Points on a hilly landscape, in no order, each with its height.
A ball rolls from a point to the lowest of its 3 nearest points, and stops where none of them is lower. Distance is the straight distance between rows; heights are no part of it.
J_159 (h 3.32): [  3  31  -9 -21  32 -18  18  35  10  18  60  -8  18  27  24 -13 -32  34
  43 -34 -28 -25  16   1  26 -41  24  12  14 -15 -10  -7  -2  -3  44 -20
  -7 -29  -8  -7 -20 -10  -8   5]
J_376 (h 2.69): [  1  -6   2 -13  45 -31  16   8  -7  21  17   5 -13   7  15 -22  -1  32
  29 -23   2 -11  13   7  13 -28  15  38  12   1   4  -6 -17  15  45  -2
 -12 -21 -25 -22 -24  -3  13  12]
J_498 (h 3.04): [ 20 -29  31  13   1   0   1   5  -7 -10   5  16  -5 -24   0  11  -2   8
 -36  30   8  14 -23  10  28 -18  26  13 -22   3  28  34  -4   3  29  10
 -32  25  10   5   2  22 -20 -14]
J_581 (h 6.99): [  8  27  19   3 -10  30  15  -9 -37   0  43  -8  -3 -12  34 -34  22 -16
 -42  28  13  32  -7  16  -4   5   9 -52  21 -30  12  35  71  27 -24 -57
  15   7   5 -25   7 -19  -3 -54]
J_876 (h 2.96): [-46  38 -18 -33  32  10   1  -5  23   0 -60 -11 -12  33 -18  27 -11  -2
  12 -58  -1  -9  10 -12 -60  28 -43  -5 -16  32 -52  -8 -61  65 -19  35
  27  44 -21 -15   0 -12  14  23]
J_330 (h 2.34): [ 23  -5   1 -19  -1  -6   2  -8 -13  22 -13  15   8 -10 -24   3 -11 -12
  35 -24   8 -16  11  16   7  -8   0  19 -26  24  27  -7  18 -20  22  22
 -22  -2  42  25  -3   4   0   9]
J_858 (h 3.14): [ 27 -25  10  22 -23   3  -6 -28  -1  15 -44  18  15 -21 -19   9   7  15
 -17  29  -2  20  11  -4   8 -27  11  15 -28  31  29   4  12  14 -13  19
 -13   4  22  34  -2  -1 -14  -6]
J_245 (h 6.71): [ 24 -37 -54 -41 -11 -31   4  -6  12 -32  46  60  -2 -57   4   2  20 -35
 -45 -18 -17  14   5  11   4  -4  14  14 -13  17  37  30   6 -25  49 -18
 -12  12 -27 -11 -15  48 -23 -15]
J_413 (h 6.92): [ 16  52 -19 -12  10  50 -19 -29 -54 -20  -2  20  27 -33  -9 -14   9 -33
  -2  -8  33  18 -17 -17 -14  22 -19 -25  41 -46   6  16  37 -27 -45 -65
  10 -15 -25 -20  -3 -29  -8  22]
J_620 (h 5.83): [ -5 -66 -13  27 -38  -5 -31 -19  35 -19  19   7 -24 -20 -10  21   7 -49
 -19  43  -8  21 -23  25  -8   2 -10 -31  -7  22  15  32  47  -8  -2   7
  21  27 -18 -21  23  29  -2 -21]
J_315 (h 0.25): [-31  26 -25 -18   4 -19 -27  13  36 -12  -5 -16 -37  14   9  21  21   0
  52 -23  -5 -54   2  -7 -37  27 -51  -7 -49  11 -27 -29 -11  12 -15  54
  13  24  16 -31  10  -7   6  35]
J_222 (h 3.47): [-14 -22   9  24 -13  22  22 -34 -24 -22  28 -39  40 -17 -42 -29  -4 -10
  -9  30  -8  42  -9  31   1  -3  37 -38  38   8 -27 -26  27  35   0  28
   5  -2  17  10  -5 -22   8 -54]
J_690 (h 7.03): [-12  28   7 -12   1  26  31 -22 -37   4  26   0  60  -4 -15 -36  -5   0
 -22  -3  30  17   9  15  11  18  17 -38  34 -42  -5   6  73  27 -23 -34
   0  -7  -3 -23 -11 -30   2 -60]
J_948 (h 3.28): [  5  -3 -20  25  37 -16  28  12  46   7  35 -21  -2  22  -3  16 -16  32
  34 -13 -10 -33 -18  37 -23 -58  48  23 -14  -1 -33 -28 -61  17  43 -22
  25   7  -4  -9 -10 -21  14 -12]
J_305 (h 1.76): [ 14 -21  -4  -3  38  -2 -13 -34  14  -3  -9  23 -21  16  -1   7   3  44
  42 -39   7  -6  11   2 -30   7 -56  33 -33  10 -36 -37 -23  13   7  57
  21  38   4  14   0 -10   8  34]
J_220 (h 4.36): [ 15 -59  18  21  -2  12  14  -7 -16 -11  25 -11   7 -16 -27 -17   5 -15
 -23  34   4  42 -18  11 -11 -24  21 -24   2   3  41  13  31  14 -10   1
  12  10  21   8   7 -14  -6 -52]
J_517 (h 4.50): [ 10 -14  18  10  -9  28  23 -32 -47 -25  26 -25  30  -4 -26 -37   1  -4
 -29  35  35  56   2   6   7 -14  32 -44  51   5  19  -5  33  22  -1  -1
  -1  -7  14   5 -14 -22   5 -77]
J_783 (h 0.13): [ 16  -6  23  19  -2  -2 -29 -18   5 -16 -35  16  -7  -7  42  36  23  20
   4  20   2   1 -26  17  19  15 -46  56  -3  20 -18  26 -27 -13  22  27
  22  24  -8 -10  11   8  -6   6]
J_49 (h 2.71): [-19  40   8 -11 -19   2  -8  33  52  -3  -6 -45 -24  37  33  18   4  -2
  45  -5 -25 -28   8 -11 -12  34 -37 -36 -20  29 -15 -28 -44   0 -32  -8
  38   1 -14  -3   1  13  12  18]
J_400 (h 0.06): [  4  -7 -17 -47  -7 -15  16   0   3 -34  -4  49  -7 -44  11   5  15  19
 -49   1 -24  19 -17  10  25  16  -4  44 -15 -11  21  27 -23 -43  41  20
 -34  20   3  26 -11  30 -37  14]
J_176 (h 5.38): [ 13 -45  19  54 -36  22 -27 -11  21 -19 -19  24 -31  -9   5  32   0 -21
 -50  35   0  44  -1   1   8   4  -8 -24  -1  18 -17  46   8   4 -51  26
  15  43 -10   9  29  20   5  -5]
J_69 (h 3.43): [ 16   4   7 -11 -15   0  27  16  12  43  25  -2   8   6 -23 -15 -43  29
  45 -23  -8 -18  24  11  22 -30  43  -9  -8  -2  15   8  13 -27  20  -5
 -21 -28  40  11  -7  -3 -30   0]
J_681 (h 1.75): [ 23  -2 -13   2  26 -10  -6  -8 -27   1 -24  33  -2 -25   0 -11  21  16
  13 -23  12 -16 -20 -18   2   2 -34  38 -21  30  22  -9 -12 -21  22  50
 -45   0  26  27   3  -1  -3  28]
J_486 (h 5.32): [-24  12  31  22   6   8   4   4   8 -24 -61 -54   5   7  21 -17 -12 -16
   1 -18 -33  15  11 -32 -19  44 -61 -27  32  35   5 -21 -46  53 -12 -27
  13 -20 -55   1 -54  28  43  23]
J_494 (h 3.00): [  9  23  15  -9  24  -7  31  19 -11  29  19  -8  27   4 -27 -23  -6  22
  37 -18 -17 -24  36  -8  19 -34  36  29   3  -4  10   9 -11   1  30   6
 -11 -12   5   6 -37  16  14  11]
J_627 (h 2.77): [ 28 -15   8 -10  27  52  11 -19 -19  12  -4  34  29 -24 -45  -6   8  -5
 -32 -17  15  18   9  17  -2 -19  -1  -6  -5  -6  55  16  20   8  11 -12
 -16  10  14   1  -5   4   0   1]
J_386 (h 1.42): [ 18   0   0  -6  33 -36 -21 -25 -16  -3 -32  32 -21   0  11  -1 -10  24
  23 -25   3 -26 -19   0 -15  24 -55  48 -27  17  10 -21  -6   4  34  44
 -19  16  39  49 -14 -16   3  17]
J_662 (h 2.15): [ -3  38   1  17 -31 -15 -20  27  49   4 -12 -62   3  47  33   3   7   9
  14  24 -43 -33  14 -22   8  15  -8 -35   2  24 -15 -21 -45   1 -66  -2
   8 -29 -12  17  36  -3 -22  15]
J_629 (h 7.96): [ 11  20  -8   6  34  47  10  -1 -42 -13   1  32  55  -8  -6  -7  22 -24
 -13  -3  10   8 -17  11  36  27  -8 -43  28 -31  16  65  46 -44   3 -61
 -11 -14 -30 -12 -24 -18 -23 -36]
J_763 (h 1.85): [-29  36 -18 -18  -5 -34 -14   6  19 -10 -43   4  -2   1  -4  19  25 -17
  54 -20 -19 -27   1 -11 -19  53 -28 -17 -14  41   8  -6  19 -15 -36  62
 -20   6  25   9   3   9   4  30]
J_741 (h 7.26): [ 31  26 -38 -25  31  38 -59 -40   7 -11 -10  25  -2 -11 -37  -3  -7 -37
 -39  21   9  40 -20 -32 -23   3  -4  -3  51 -50 -19 -16  19 -72 -36 -42
  26 -14   2  12   5 -29 -21  29]
J_171 (h 1.54): [  1 -30   5  62 -21 -18  19   0  21  27   5 -50   9  42  18  -2 -19  -7
  24  39 -26   2  -4   0  10  -3  37  -7   3  31 -55 -34 -51   1 -22 -19
   3 -28  -5 -11  26   9 -22 -15]
J_219 (h 1.66): [ -7  31 -13 -22 -23  11 -30 -27   6  12  -5  14 -36 -17  38 -12 -31 -40
 -49  23  -8  27   3 -47   1 -13   9  20  24 -56 -46  34  37 -13 -31 -39
  13  -4 -14   7 -13 -15  31  36]
J_725 (h 4.35): [ 26 -30   9  21  -9  14 -17 -16   7 -14 -31  47 -12 -27   5  23  -4 -30
 -29  23  -5  22  -6   9 -17  -6 -42  -9 -18  26  50   7  11 -24 -39  23
  -6  27   5  26  23   5  -8  -2]
J_968 (h 1.87): [  3 -33  17  48  -7  -9   8  -9  22  43   6 -45  19  19 -20   3  -7  21
  27  30  -7   6 -17  28  31 -28  52  20   0  20 -30 -27 -20   7  38  -2
   8 -24 -27 -32 -13   6   0 -26]
J_981 (h 2.30): [  5  -7  20  42  -9   9 -18  -1  55  25  -4 -26 -11  44   1  26   7  13
  40  17   1 -47   2   9 -12 -21   3  -8 -27  42 -45 -36 -59  -5   3  -1
  39 -12 -13 -15  17   0 -11  -2]
J_788 (h 6.76): [ 10  76 -25 -26  11  27 -16  -3 -16   5  13  12   4 -23 -18 -23 -30 -21
 -25 -24  26  17  -5 -22  -2 -35   7   0  47 -65 -15 -11  44  -5 -44 -28
  12 -18 -23  -1 -30 -27  32  29]
J_291 (h 8.31): [-13   4  -3  10  -4  26  46  14 -47  18   2 -14  73 -22  -7 -56 -21   9
  33  -3   2  40  -5  16  -8  29   7 -34  42 -26  -7  34  69  -6  -6 -61
   1 -15  -1 -15 -27 -32 -23 -17]
J_255 (h 5.13): [-26  -8  10 -35   4 -24   7  23 -39 -24  13  -7 -34   1  31  13  -4   1
 -51  27  36  -5 -13 -50  18  -7  13  32  22 -41   3   4 -27   1  39 -42
 -32   3 -30 -10 -27   1  22 -30]
J_391 (h 2.78): [ 10 -20  13  25 -22  11  25   6 -28  31   2  -8  12 -19 -25  -5   0  17
   5  -3  -1  -1  22   9  24 -36  32  11 -13  11  11  -1  -5  23   3   6
 -22  -9  22   1 -22   3   2  17]
J_549 (h 1.57): [  5 -15  11   5 -14 -15  23  33  32  18   9 -11  20  40  -1  -9 -26  11
  15  30 -26 -12  33 -10 -26  -1  52 -14   4   1   5 -16   4 -18 -78   6
 -28 -42  49  36  44 -15 -49  -3]
J_824 (h 1.46): [  9 -16  30  32 -37   2 -13 -16  -7 -12 -45   4  -4  -2   0  28  15  20
  -2  29  12  11 -23 -15  37  18 -14  29   8  34 -20  17 -29  12   7  15
   7  14 -36   5   0  13  16   0]
J_829 (h 5.62): [ -2  56  14 -13  -7  31  10  -2 -20  -2  31   0  12 -31   4 -18  10 -17
 -38  -5  29  11  -3  -5   2  -2   4 -22  25 -41   7  -2  51  19 -36 -36
  14   5  -5 -23  -8 -17  13 -37]
J_951 (h 6.88): [ -8  59 -24 -37  31 -18  14  25  -4  25 -22  -7  13 -39   6 -33 -18  16
   1 -27  12  22  -8 -42  23 -36  -2   9  35 -30 -24 -13  39   0 -28 -22
 -10  -5 -37  13 -42  -7  30  29]
J_106 (h 2.31): [-46  29   3   6  23  17  -8 -15  24  19 -39 -28 -21  25   9  28  -9  -6
  25 -25  14  -5  11   9 -51  22 -39 -17  -7  33 -38 -37 -56  57 -10  15
  53  28 -23 -20 -11  13  31  15]
J_522 (h 1.53): [ -6  28   2 -13  -7  27  22   8 -31  12  43 -30  33 -34 -24  -9  23  11
 -31   4  11  31 -11  -3   9 -12  45  -8  29  -8 -17  18  23  56  -8  10
 -10   8   1  -3  -1 -17  24 -36]
J_23 (h 1.55): [ 21  25  17   1  -8 -17 -33 -30  -5  -9 -46  34 -25  -7  16  18 -11   3
  31 -33  12 -46 -32 -17  -1  42 -63  15  -7   6  -6 -20   5  -3  -1  50
 -10  26  22   0   0   1 -19  12]
J_79 (h 6.65): [-31  49   0 -41  -3  -1   1  -3 -12   2  -2 -26  -6   6  43   1 -27   4
 -53  18  30   6  -1 -53  25 -30   4  22  42 -60 -26   1  -1   7  -1 -20
  -1  13 -30 -16 -29 -22  30   7]
J_33 (h 1.39): [ -8 -43   5  48 -41  11  24  -5   4  23 -16 -30  33  -2 -28  -6 -12   4
  28  25 -21  20   3   4  13 -17  34 -16   6  23 -41 -22  -9  -4 -25  31
  -4  -3  -1   3  21   5  -7  10]
J_789 (h 4.04): [ -1 -31  -1  21 -25   9  -4 -14   9  -6 -19 -11  20 -16 -21   7  -2 -16
  25  -7 -18 -10  17   6 -36   0  -6 -26  -7  16  37 -26  19 -13 -53  34
   0  -6  34  15  18  20  12  11]
J_759 (h 1.00): [ -9 -25  -4  37 -29  -5   6  14  18  36  -4 -24   5  23   9   1 -10   0
  54  24 -31   0  24  -9  -5 -11  42 -19 -11  30   2 -26 -19  -6 -33  17
  -2 -29   8  -3  31  12 -26  19]
J_410 (h 2.40): [-22   9   1  21 -18   6 -19  -1  29  -4 -39 -32   0  31  33   9  -5 -14
  44   1 -16 -13   8 -21  -7  18 -33 -19  13  40  -2 -29 -18  21 -48  14
  34  -1 -18  -2  -3  15  23  28]
J_863 (h 6.81): [ -7 -14 -23 -12 -41 -58 -17  10 -27 -48  18  28  -8 -30  29  21  36 -21
 -14  -6   5  -2 -21  10  -1  34  27  49   6  -2 -18   4 -13   7  74  16
 -18  49 -26  -2 -12  37  16  -1]
J_835 (h 2.82): [  8 -18   1  21  35 -16  20  20  47  17  38 -30  -9  48   7  -7  -6  20
  26  -1 -12 -52  -3  14   3 -42  29  15   0  -2 -22  -7 -29  13  39 -19
  12 -36  13 -11  24 -11 -24 -10]
J_137 (h 1.98): [ 19  26   5   7  -4  -7  -7  22  30   7  16 -23 -27  44  13  39  -4   3
  45  28   5 -60  -2  -5 -32 -13   4   6 -26   2  -2 -39 -23 -21 -15  11
   6 -45  22  -6  40  -4 -30  12]
J_319 (h 2.98): [  9  -6  13  11  31 -22 -11   0 -16 -36   3  30 -23  27  18   6  31  37
  -7  13  34  14 -12   7  23  -9  -1  67 -13   4   4   1 -48  21  56 -10
  -8  18 -21  18  -7 -29  14   6]
J_300 (h 1.56): [-12   3  18  33  18  13 -24 -37  37 -18 -47  19 -18  12   5  31   6  -4
  34 -23  14   6  -4  15 -14  15 -42  45 -13   8 -27 -13 -35  27  -1  13
  43  45 -21 -27   2  -6  20   1]
J_870 (h 3.64): [-19  55   9 -20 -13  25  16  -7 -35  21  28 -21   2 -14   8  -1  -9  -8
 -58  -5  23  -1  21  -9  13  -8  36 -24  31 -35 -35  -2  28  56  -9  -5
 -10  18  -4 -18  19 -26  37 -58]
J_251 (h 4.93): [-23   0 -49 -56   2  -6  10  17 -10 -21   6  25 -30 -37  13 -15  -2 -33
 -80 -15 -12  20  12 -10  22  -2  23   6  16 -29 -13   9  19 -33   7 -26
  -5  15 -31   0 -40  33  25   7]
J_930 (h 8.25): [  0   2  12  -1   9  14  29  16 -55  -9  30 -33  29 -11  20 -43   7  -7
 -15  16  42  55  -8  -4   1  38  18 -59  47 -28   2  48  67  11 -15 -43
 -11  -5  17  11  11 -25  -6 -62]
J_427 (h 2.79): [  8 -25 -33  -8  24 -13 -11  11  40   7  36  -6 -58  40  -9  15 -21  18
  23   4   7 -59  -8   4 -26 -14 -15  40 -52   2 -20 -38 -19  -9  27  39
  22 -15  39   2  16   2 -19  20]
J_248 (h 1.90): [-39 -15  11  48 -24  -3 -13  -3  32  40 -34 -60  10  47  10  -9 -12 -18
  24   7  -8   6   1  -7  -5  13 -10 -16  -2  23 -37 -51 -39 -16 -10  -4
  16 -22 -15   2   6  21  17   9]
J_584 (h 1.67): [  5 -14   0   4   7  -3  -9   5  28  20  16 -15 -28  43   9  10  -2   0
  62   5 -10 -39 -20   8  -3 -17  -4  36 -31  16  -7 -36 -31  -6  38  19
  23 -19   5   0  -2   4 -29  -5]
J_124 (h 0.24): [-30  51  15   5  20 -20  33   9 -34  19   3 -30  28  -6  10  -2  -6  30
 -15   3  34   8 -15  -9  13 -30  36  18  30 -16 -27 -21  -5  29  16  -9
   8 -17 -37 -21 -24 -10  44 -42]
J_282 (h 5.94): [-13 -40  10  14  10 -20 -38 -33  -6 -12 -37  48  19 -22 -14   0  -3 -30
   5   2  -5  21 -15  -9 -22  27 -33 -14   8  -3  73  20  28 -45 -36   5
  14 -20  11   5  16   5 -11 -13]
J_6 (h 4.11): [  2  -3  11 -21   3  29  16  -4 -31  -3   4  28  22 -21 -20 -11   9  11
 -18   8  13  28   4  40  11  -1   1 -33   0 -16  50  34  59  -3  10 -34
  15   1  17 -25  -8  -7 -10 -46]
J_393 (h 2.38): [ 12 -21  25  33  16   2 -12 -12  -2  -8 -15  -9  -9   4  -6  11  14  30
  42   0   9 -14   3   8 -15 -16 -13  50  -9  17  -8 -27 -21  23  53  38
  21 -10  -8 -20 -24   5  23  26]
J_869 (h 1.62): [ 10  18   2  41 -29 -18  28  -4  35  15 -25 -29   3  59  25  -6   8  -1
  23  41 -25 -16  29 -23 -12  -4  32 -15  21  23 -12 -32 -31 -10 -63  13
  -3 -45  11  22  49 -21 -42  -7]
J_270 (h 3.42): [-27  47 -17 -39  -7 -38  -9  71  50 -56   2 -43 -16  21  -2   6  30 -15
  42 -31 -52 -21 -20  -3   1  66 -30 -41 -10  25   5  21   5  -2 -10   3
   1  -7  10 -15   0   0 -23  26]
J_785 (h 2.23): [-18  -6 -24  66   1  -4 -16  -7  68  47 -19 -47  -1  50 -12  17   0  21
   6   7  -1  -8 -13   2 -31 -14  -4   0 -18  16 -55 -62 -58   2 -16 -19
  46 -11 -28 -23  23  13  -4 -11]
J_499 (h 1.13): [ 12  19  15 -16  -4 -22 -28 -20  -6  11 -27   6 -23  -3   9  14  -2  10
  55  -9   6 -52 -10  -6  -8   7 -46   7 -14  42  -1 -42  -5  -7  18  51
  -5 -15  13 -10 -12  10   0  39]
J_803 (h 1.64): [ 22  -9 -12 -22  40 -29 -25 -20 -15  -1  -6  31 -10  14  29 -23  12   2
 -26 -48 -12 -29 -25   6   6  32 -48  40 -19   9   9 -22 -38 -11  30  30
 -41  -2  14  57 -10  -9 -26  13]
J_988 (h 5.98): [  8 -27  11  -4 -16  14  12  -1 -23 -20  41 -13  -7  13   5  -7  23  -5
 -40  36   9  29  -3   5  -3  11  23 -60   2 -16  29  19  41  14  19 -18
   2 -10  13 -13  33 -19  -3 -74]
J_569 (h 2.49): [  6  17 -53 -40  10 -11 -11 -11  -3 -23 -31   0 -46  30  -5   0 -27  38
  42 -82   3 -30 -15 -10 -54  42 -49  22 -21   8 -68  -7 -17  36 -13  72
  -8  79   7   6  23  -6  24  39]
J_394 (h 5.05): [-20   1  11  12 -36  -3   4  17  31  -2   0  10   3   2 -30  -1   1  -5
  27  15 -20 -10  40  18 -32   6   6 -42 -14  16  34 -23   5 -16 -59  29
 -21  -6  32  10  28  13  -9  40]
J_578 (h 3.23): [-16 -56   6 -17   7  20  15  -8 -16   8  -2  16  24  -3 -35 -28 -30 -10
  39  -5  -7  16  32  30 -15  -7   5 -31   8  -5  36  -9  39 -21 -23   1
   0 -14  46  11  -4   7 -10  17]
J_20 (h 7.05): [  8  21  29 -11 -16  16  11   5 -26 -11   2 -16 -10 -13   5  14  35  14
 -28  32  40  13 -17  -4  44 -26  30  27   1   5   1  18 -40  28  37 -19
 -18   2 -11 -14  13   0  24 -26]
J_903 (h 2.88): [ -9 -31 -12  31  29 -10   1  -7  19  17  31  -4  -3  36 -22  11 -11  44
  25 -28   2 -33   4  18 -34 -28  26  33 -13   2 -29 -32 -34  13  27   4
  29  14 -17 -11   2 -11  21  15]
J_575 (h 2.17): [  2  -2 -17 -22  53 -18  10  12 -31  20  -2  17  -1  14   5 -42   5   3
  12 -37   5 -23  16 -21  17  12 -10  24 -10   4   9 -13  -7  -3  46  -8
 -45 -19   7  46 -39  19  -8  20]
J_649 (h 3.75): [ 22  19  12  -8  21 -22  10  31  20  22  15 -27   1  49  13   2 -18  14
  35   3   4 -45  23  -4  18 -27  11   9  -6 -18   4   8  -1  -8  13   5
 -21 -49  57  10  58 -33 -37 -14]
J_231 (h 2.26): [ -9 -28  -7  13 -31  -2  38   2   6  22  29 -31  38  -8 -29 -16 -28   1
  11  18 -15  42  30  25   7 -40  48 -29   2   1 -17 -12  12  15   1   1
   8  -8  14  -4  -2 -14  -5 -20]
J_324 (h 1.40): [ 17 -27  31  18  -6  -5 -39 -18  -2  -4 -47  28 -22  -9   6  23  -3  18
 -16   6  -5 -14 -32   2   5  15 -33  14 -21  25  25  18 -22 -13  14  45
 -22   8  26  32  -1  12 -12  10]
J_946 (h 2.44): [ 12   6  18  -7  36 -27   3  -3 -11 -26 -12  21   0  -8  19  -5  33  36
  -3  11  35   5 -31   9  26 -28  -4  59   4  12  40  -4 -25  -1  47  -4
 -27  13  -1  17  -9   1  -7  11]
J_633 (h 0.94): [-12  12 -10 -13  -7 -27 -26  11   7  -5  19 -22 -28  30  14  22   4  -5
  73   0  -1 -66  -4  -4   5  18 -42   5 -31  12   1 -33  -2 -27  10  31
  15 -13  11  -2   9   9 -18  20]
J_70 (h 7.49): [ -1  14   8 -21   8  36  30  -1 -48   8  -1  21  52 -40 -22 -50   7  -2
  12 -17   7  17   3   9  13  16 -11 -28  42 -28  14  11  62   7 -20 -78
  -6 -19   1 -37 -20 -29 -14   0]
J_257 (h 1.63): [  1  -9 -12 -34  29  -8  18 -33 -22 -11  -1  67   1 -31 -14   3   8  -6
 -59 -32   0  -4  -4  14   6  -1 -25   6 -31  -6  48  31  -9 -27  27  -4
 -23 -19  38  41  -4   9 -19  -8]
J_721 (h 3.58): [-31  27  -3 -19  -2 -16  -6  42  48 -24 -27 -55 -12  36  -6  -3  20 -11
  31 -14 -48 -16   9 -28 -19  50 -40 -43  -6  18  25   6 -27  24  -9 -12
  17   4 -12 -12 -29 -12  12  13]
J_229 (h 0.75): [ -1   7 -27 -33  22 -34 -19  -8   3 -46 -13  13 -38   1   9  22   0  -7
  58 -42   4 -50 -27   0 -21  38 -56  17 -27  32 -17 -40   6 -24   8  34
   2  15  21  -9   5  -1  -2  26]
J_879 (h 7.63): [ -1  28  -1 -13 -32  49 -12 -37 -10  15  37   6 -40 -21  45  -3 -28 -30
 -77   5  21  -2  26  -9 -18 -14  23 -22  34 -59 -41  13  46  10 -26 -48
   4  12  -7  -6  17  -8  26 -21]
J_268 (h 6.74): [-18  37  12 -21 -16  -8   4  -6 -20  26  17 -26 -28  -5  55  -1 -35 -30
 -67  -7  27   4  16 -24  13 -21  26  25  35 -65 -37  28  21  21  -8  -6
   5  -3 -17 -11   1  -9  46 -13]
J_737 (h 1.24): [-20   8  14  10 -35 -21 -25  28  30  22   3 -19 -33  30  -1   9  -7   0
  34  33 -10 -40  11 -26  -8   2   3 -18 -37   6  -1 -16 -25 -13 -26  12
   2 -35  26  10  49  -7 -46  23]
J_748 (h 6.52): [ 12 -15 -32 -19 -28 -27  -6  10  -9 -34  46  30 -11 -43  12  22  17 -25
 -59   5 -14  -4  -9  10   1  -8  34 -10 -14   9   2  42 -11 -30  53  12
 -12  35 -17 -10  15  40  15  -6]
J_823 (h 6.53): [  1  44 -23 -36  35  31   7  -9 -14  -4   9  43   9 -40  -3 -19   9  -5
 -49 -23  23  15  15 -19  22 -24  13  -8  14 -57  12  32  35  -3 -38 -52
  10  -8 -22 -19 -34 -18  10   9]
J_495 (h 5.61): [ -5  -2  -4 -37 -11  27  13   4 -26 -15  59  30 -15 -18   8   3  21 -20
 -60  19   9   9   4   7  20   1  29 -44  -5 -17  30  44  24   3  15 -65
   9   6  11 -38  10  13  16 -52]
J_47 (h 0.76): [-12  -2   0   9  19  35  40   1  -6  22  24   5  44 -21 -39 -22  -9   6
  35 -28 -18  23  26  32  16 -15  18 -14   6  -4  -2  10  39  17 -12 -35
  -2 -10  21  -5 -23   0 -17 -20]
J_357 (h 3.39): [  2  15  -1 -40   7 -14  17  23 -24 -15   8  15 -29 -32  12   0   0   4
 -74  -3   6   3  -7 -16  32 -25  17  24  17 -39   9  30 -16  -2  21  -5
 -25  12 -25  -5 -27  -3   6   3]
J_307 (h 2.87): [-24  43  11 -15 -27 -26 -34  47  44 -29   2 -23   0  21  10   5  22   2
  33   9 -47 -16  13 -25  -2  46  -4 -47 -17  15  12   7 -17 -24 -57  20
 -16  -1  10  13  19 -23 -14  29]
J_874 (h 6.37): [ 20 -66  -3  12  -4   0 -17 -26   9 -26   6  36   6 -29  -1  38  11 -23
 -26  47 -18  36 -13  33 -16   9 -19 -20 -21  -3  57  32  19 -31  16 -13
  21   4  10 -10  11  32 -37 -27]
J_133 (h 2.03): [  9 -29  -2   0  -5 -23 -33 -14  22 -36  20  35 -29  24  48  18  26  10
  -4  17 -14   8 -34  20 -24  29 -13  64 -10 -11 -19   2 -31 -12  47   2
  10  60 -27  -3  -8  -2 -12   9]
J_374 (h 0.37): [  5  -1   8  20 -45 -11  -8  20  14  23 -26 -16 -11  29   0   8  -7  -3
  52  20 -17 -35  15   0  -6 -12  -7  -3 -29  26 -17 -21 -27 -15 -28  21
  -1   2  13  -5  -9   8   0  28]
J_67 (h 2.92): [-15  -2 -39  18   4   9  -9  18  43  18 -17 -10  -9  36 -14  42  -9  35
  29 -39  11 -43   4   7 -19  17  -7  32 -22  -8 -62 -10 -52  30 -11  21
  44  18  -4  -2  17  21  17  54]
J_645 (h 5.60): [ -1  14 -38 -41  41  18   9   5  -4 -36  17  64  -7 -35 -19 -27  13 -27
 -76 -25 -15  29  13  24   3  13   0 -15  -1 -32  21  27   2 -60  13 -27
 -29 -11 -36  15 -13  27 -12  12]
J_955 (h 5.47): [-16 -12 -21 -45 -25 -25   3  13 -29  -1  38  13 -34 -22  28   7  10 -27
 -63   5  -7  -8   6 -26   6   5  44  28  10 -21  -1  16  -1  -2  28 -10
 -18  27 -32 -10 -19  23  30 -11]
J_692 (h 4.91): [  2 -52   9  55 -25   9  -2 -15   7 -25 -21  -6  21  -3 -38  -2 -17 -17
  -2  33   4  49  17   7 -19 -27  20 -10  -1   8  25 -20  30   8 -48  13
  20  14   5  -6   2   0  13   3]
J_148 (h 1.50): [ -1  -6   6   3 -18 -19  -2  -2 -15 -33  -4  30 -26 -28  37  17  20  29
 -40  28   5  10 -26   0  13 -11 -18  49 -18  -3   2  46 -36 -24  40   9
 -41  25 -17   0  -7  18   2  17]
J_905 (h 7.77): [ 22 -40  11   0  19  15  21  16 -56  16 -17   3  52   2 -22  -7  -9 -11
 -16   5  13  39  -7  -8  -5  32 -10 -16  24   6  56  70  44 -44 -13 -35
 -30 -34  10  10  24  -4 -20 -27]
J_65 (h 2.70): [ 16  31  -9 -25  30  -2  26  39  -9  19  31  20   3  -2 -11 -48 -17   9
  25 -47  -2 -20  40   0  22 -14   0  13   6  -5  13  15  13  -7  27   9
 -42 -23   3  23 -15   9  16  42]
J_911 (h 2.51): [ 34  -9   7  -8 -25   3 -14   0  -3  11 -37  19  20 -28 -20  11  -3  -5
  15 -13  -6 -31  -5  -5   8   6 -23  -9 -16  21  45   4  22 -18 -11  52
 -29   0  41  37   9  15  -6  26]
J_778 (h 3.30): [-15  12  22  28 -11   2 -21  11   3 -12 -83 -21   0  -1  14  16   1 -21
  -2   3 -19  23   8 -14   4  33 -40 -23  16  33  -3  19 -24  31 -45  31
  16  19 -14   6   2  24  27  19]
J_258 (h 2.14): [  9 -20  15  55  19  -7  -5  -7  -3  25  -5 -22  25  -3 -11  26  14  40
  36   9  42  -6  -3  -5  16  -3   9  49   1  13 -29 -27 -32  27  50  -8
  29  12 -18 -15  -2 -16  27  -4]
J_750 (h 1.38): [ 10   7  16 -39  25 -15   1   6 -29 -15  -4  42  -2 -20   3 -40  17   3
 -48 -25  -4  15  -8  -6  24   4  -6  38 -15 -17  27   6  -5 -16  47   5
 -40  -9 -18  39 -35   3 -13  28]
J_208 (h 6.68): [  0   7  24 -14 -36  -1   9   7 -37   8  35   0  -4 -22  -1  14  22 -12
 -65  15 -11  25  14  -8  36 -21  42  -4  -2 -12   6  29 -12  27   8 -12
  -7  20 -26   1   3  12  10 -22]
J_780 (h 7.18): [ 11 -61   2  21  -4   4 -14 -13 -30 -14 -11  11  19  -4 -11   3 -20 -12
 -16  24 -11  33 -10  12 -16  28  -6 -11   6  -6  69  43  40 -68  -3 -13
 -14 -19   5  11  32  19 -17 -16]
J_916 (h 2.48): [-40 -18 -12  43   3  20 -16   0  74  51 -32 -49   5  41 -28  28 -22   1
  26 -14  12 -17   2  14 -41   5 -30   0 -20  14 -52 -41 -41   7 -21 -16
  54  -4 -18 -12  12  26  28  15]
J_944 (h 2.85): [  9  29 -36 -10  28  30  32  12   7  49  21  17  39 -10 -31 -16 -20  18
  17 -53 -18  11  50  20  16 -20  16 -17  21 -30 -27   7  29  -3 -12 -42
 -17 -13   0  -9 -25 -25   4  33]
J_529 (h 5.68): [ 23 -63  18   3 -18   8 -12  -2  -1 -25  42   5 -13 -15 -16  10  12 -36
 -32  39  -4  45 -22  31  13  -4  28 -41 -23  -2  23  18  44   9  16  -6
  32   4   0 -18  36  -7 -23 -34]
J_135 (h 3.49): [ 28 -18  12   4  -1  35  21   5 -18 -17   6   5  23 -19 -34 -14   4   1
 -27   9  22  41  -8  11  28 -32  20 -19  11  -4  32   4  39  29  -5 -12
   7  -2   7  -7  -1  -5  -9 -35]

Where does a ball stop that starts at each point below?
J_951 | J_522
J_49 | J_374
J_258 | J_374

Call two points neighbours if one is among the 3 nearest of the other. Go from one point of each pair to the other, from neighbour to neighbour, staying as low as possible. Name the highest point that can't be avoided.
J_400 / J_219 | J_79
J_374 / J_315 | J_137
J_315 / J_47 | J_231
J_315 / J_386 | J_23
J_386 / J_783 | J_681
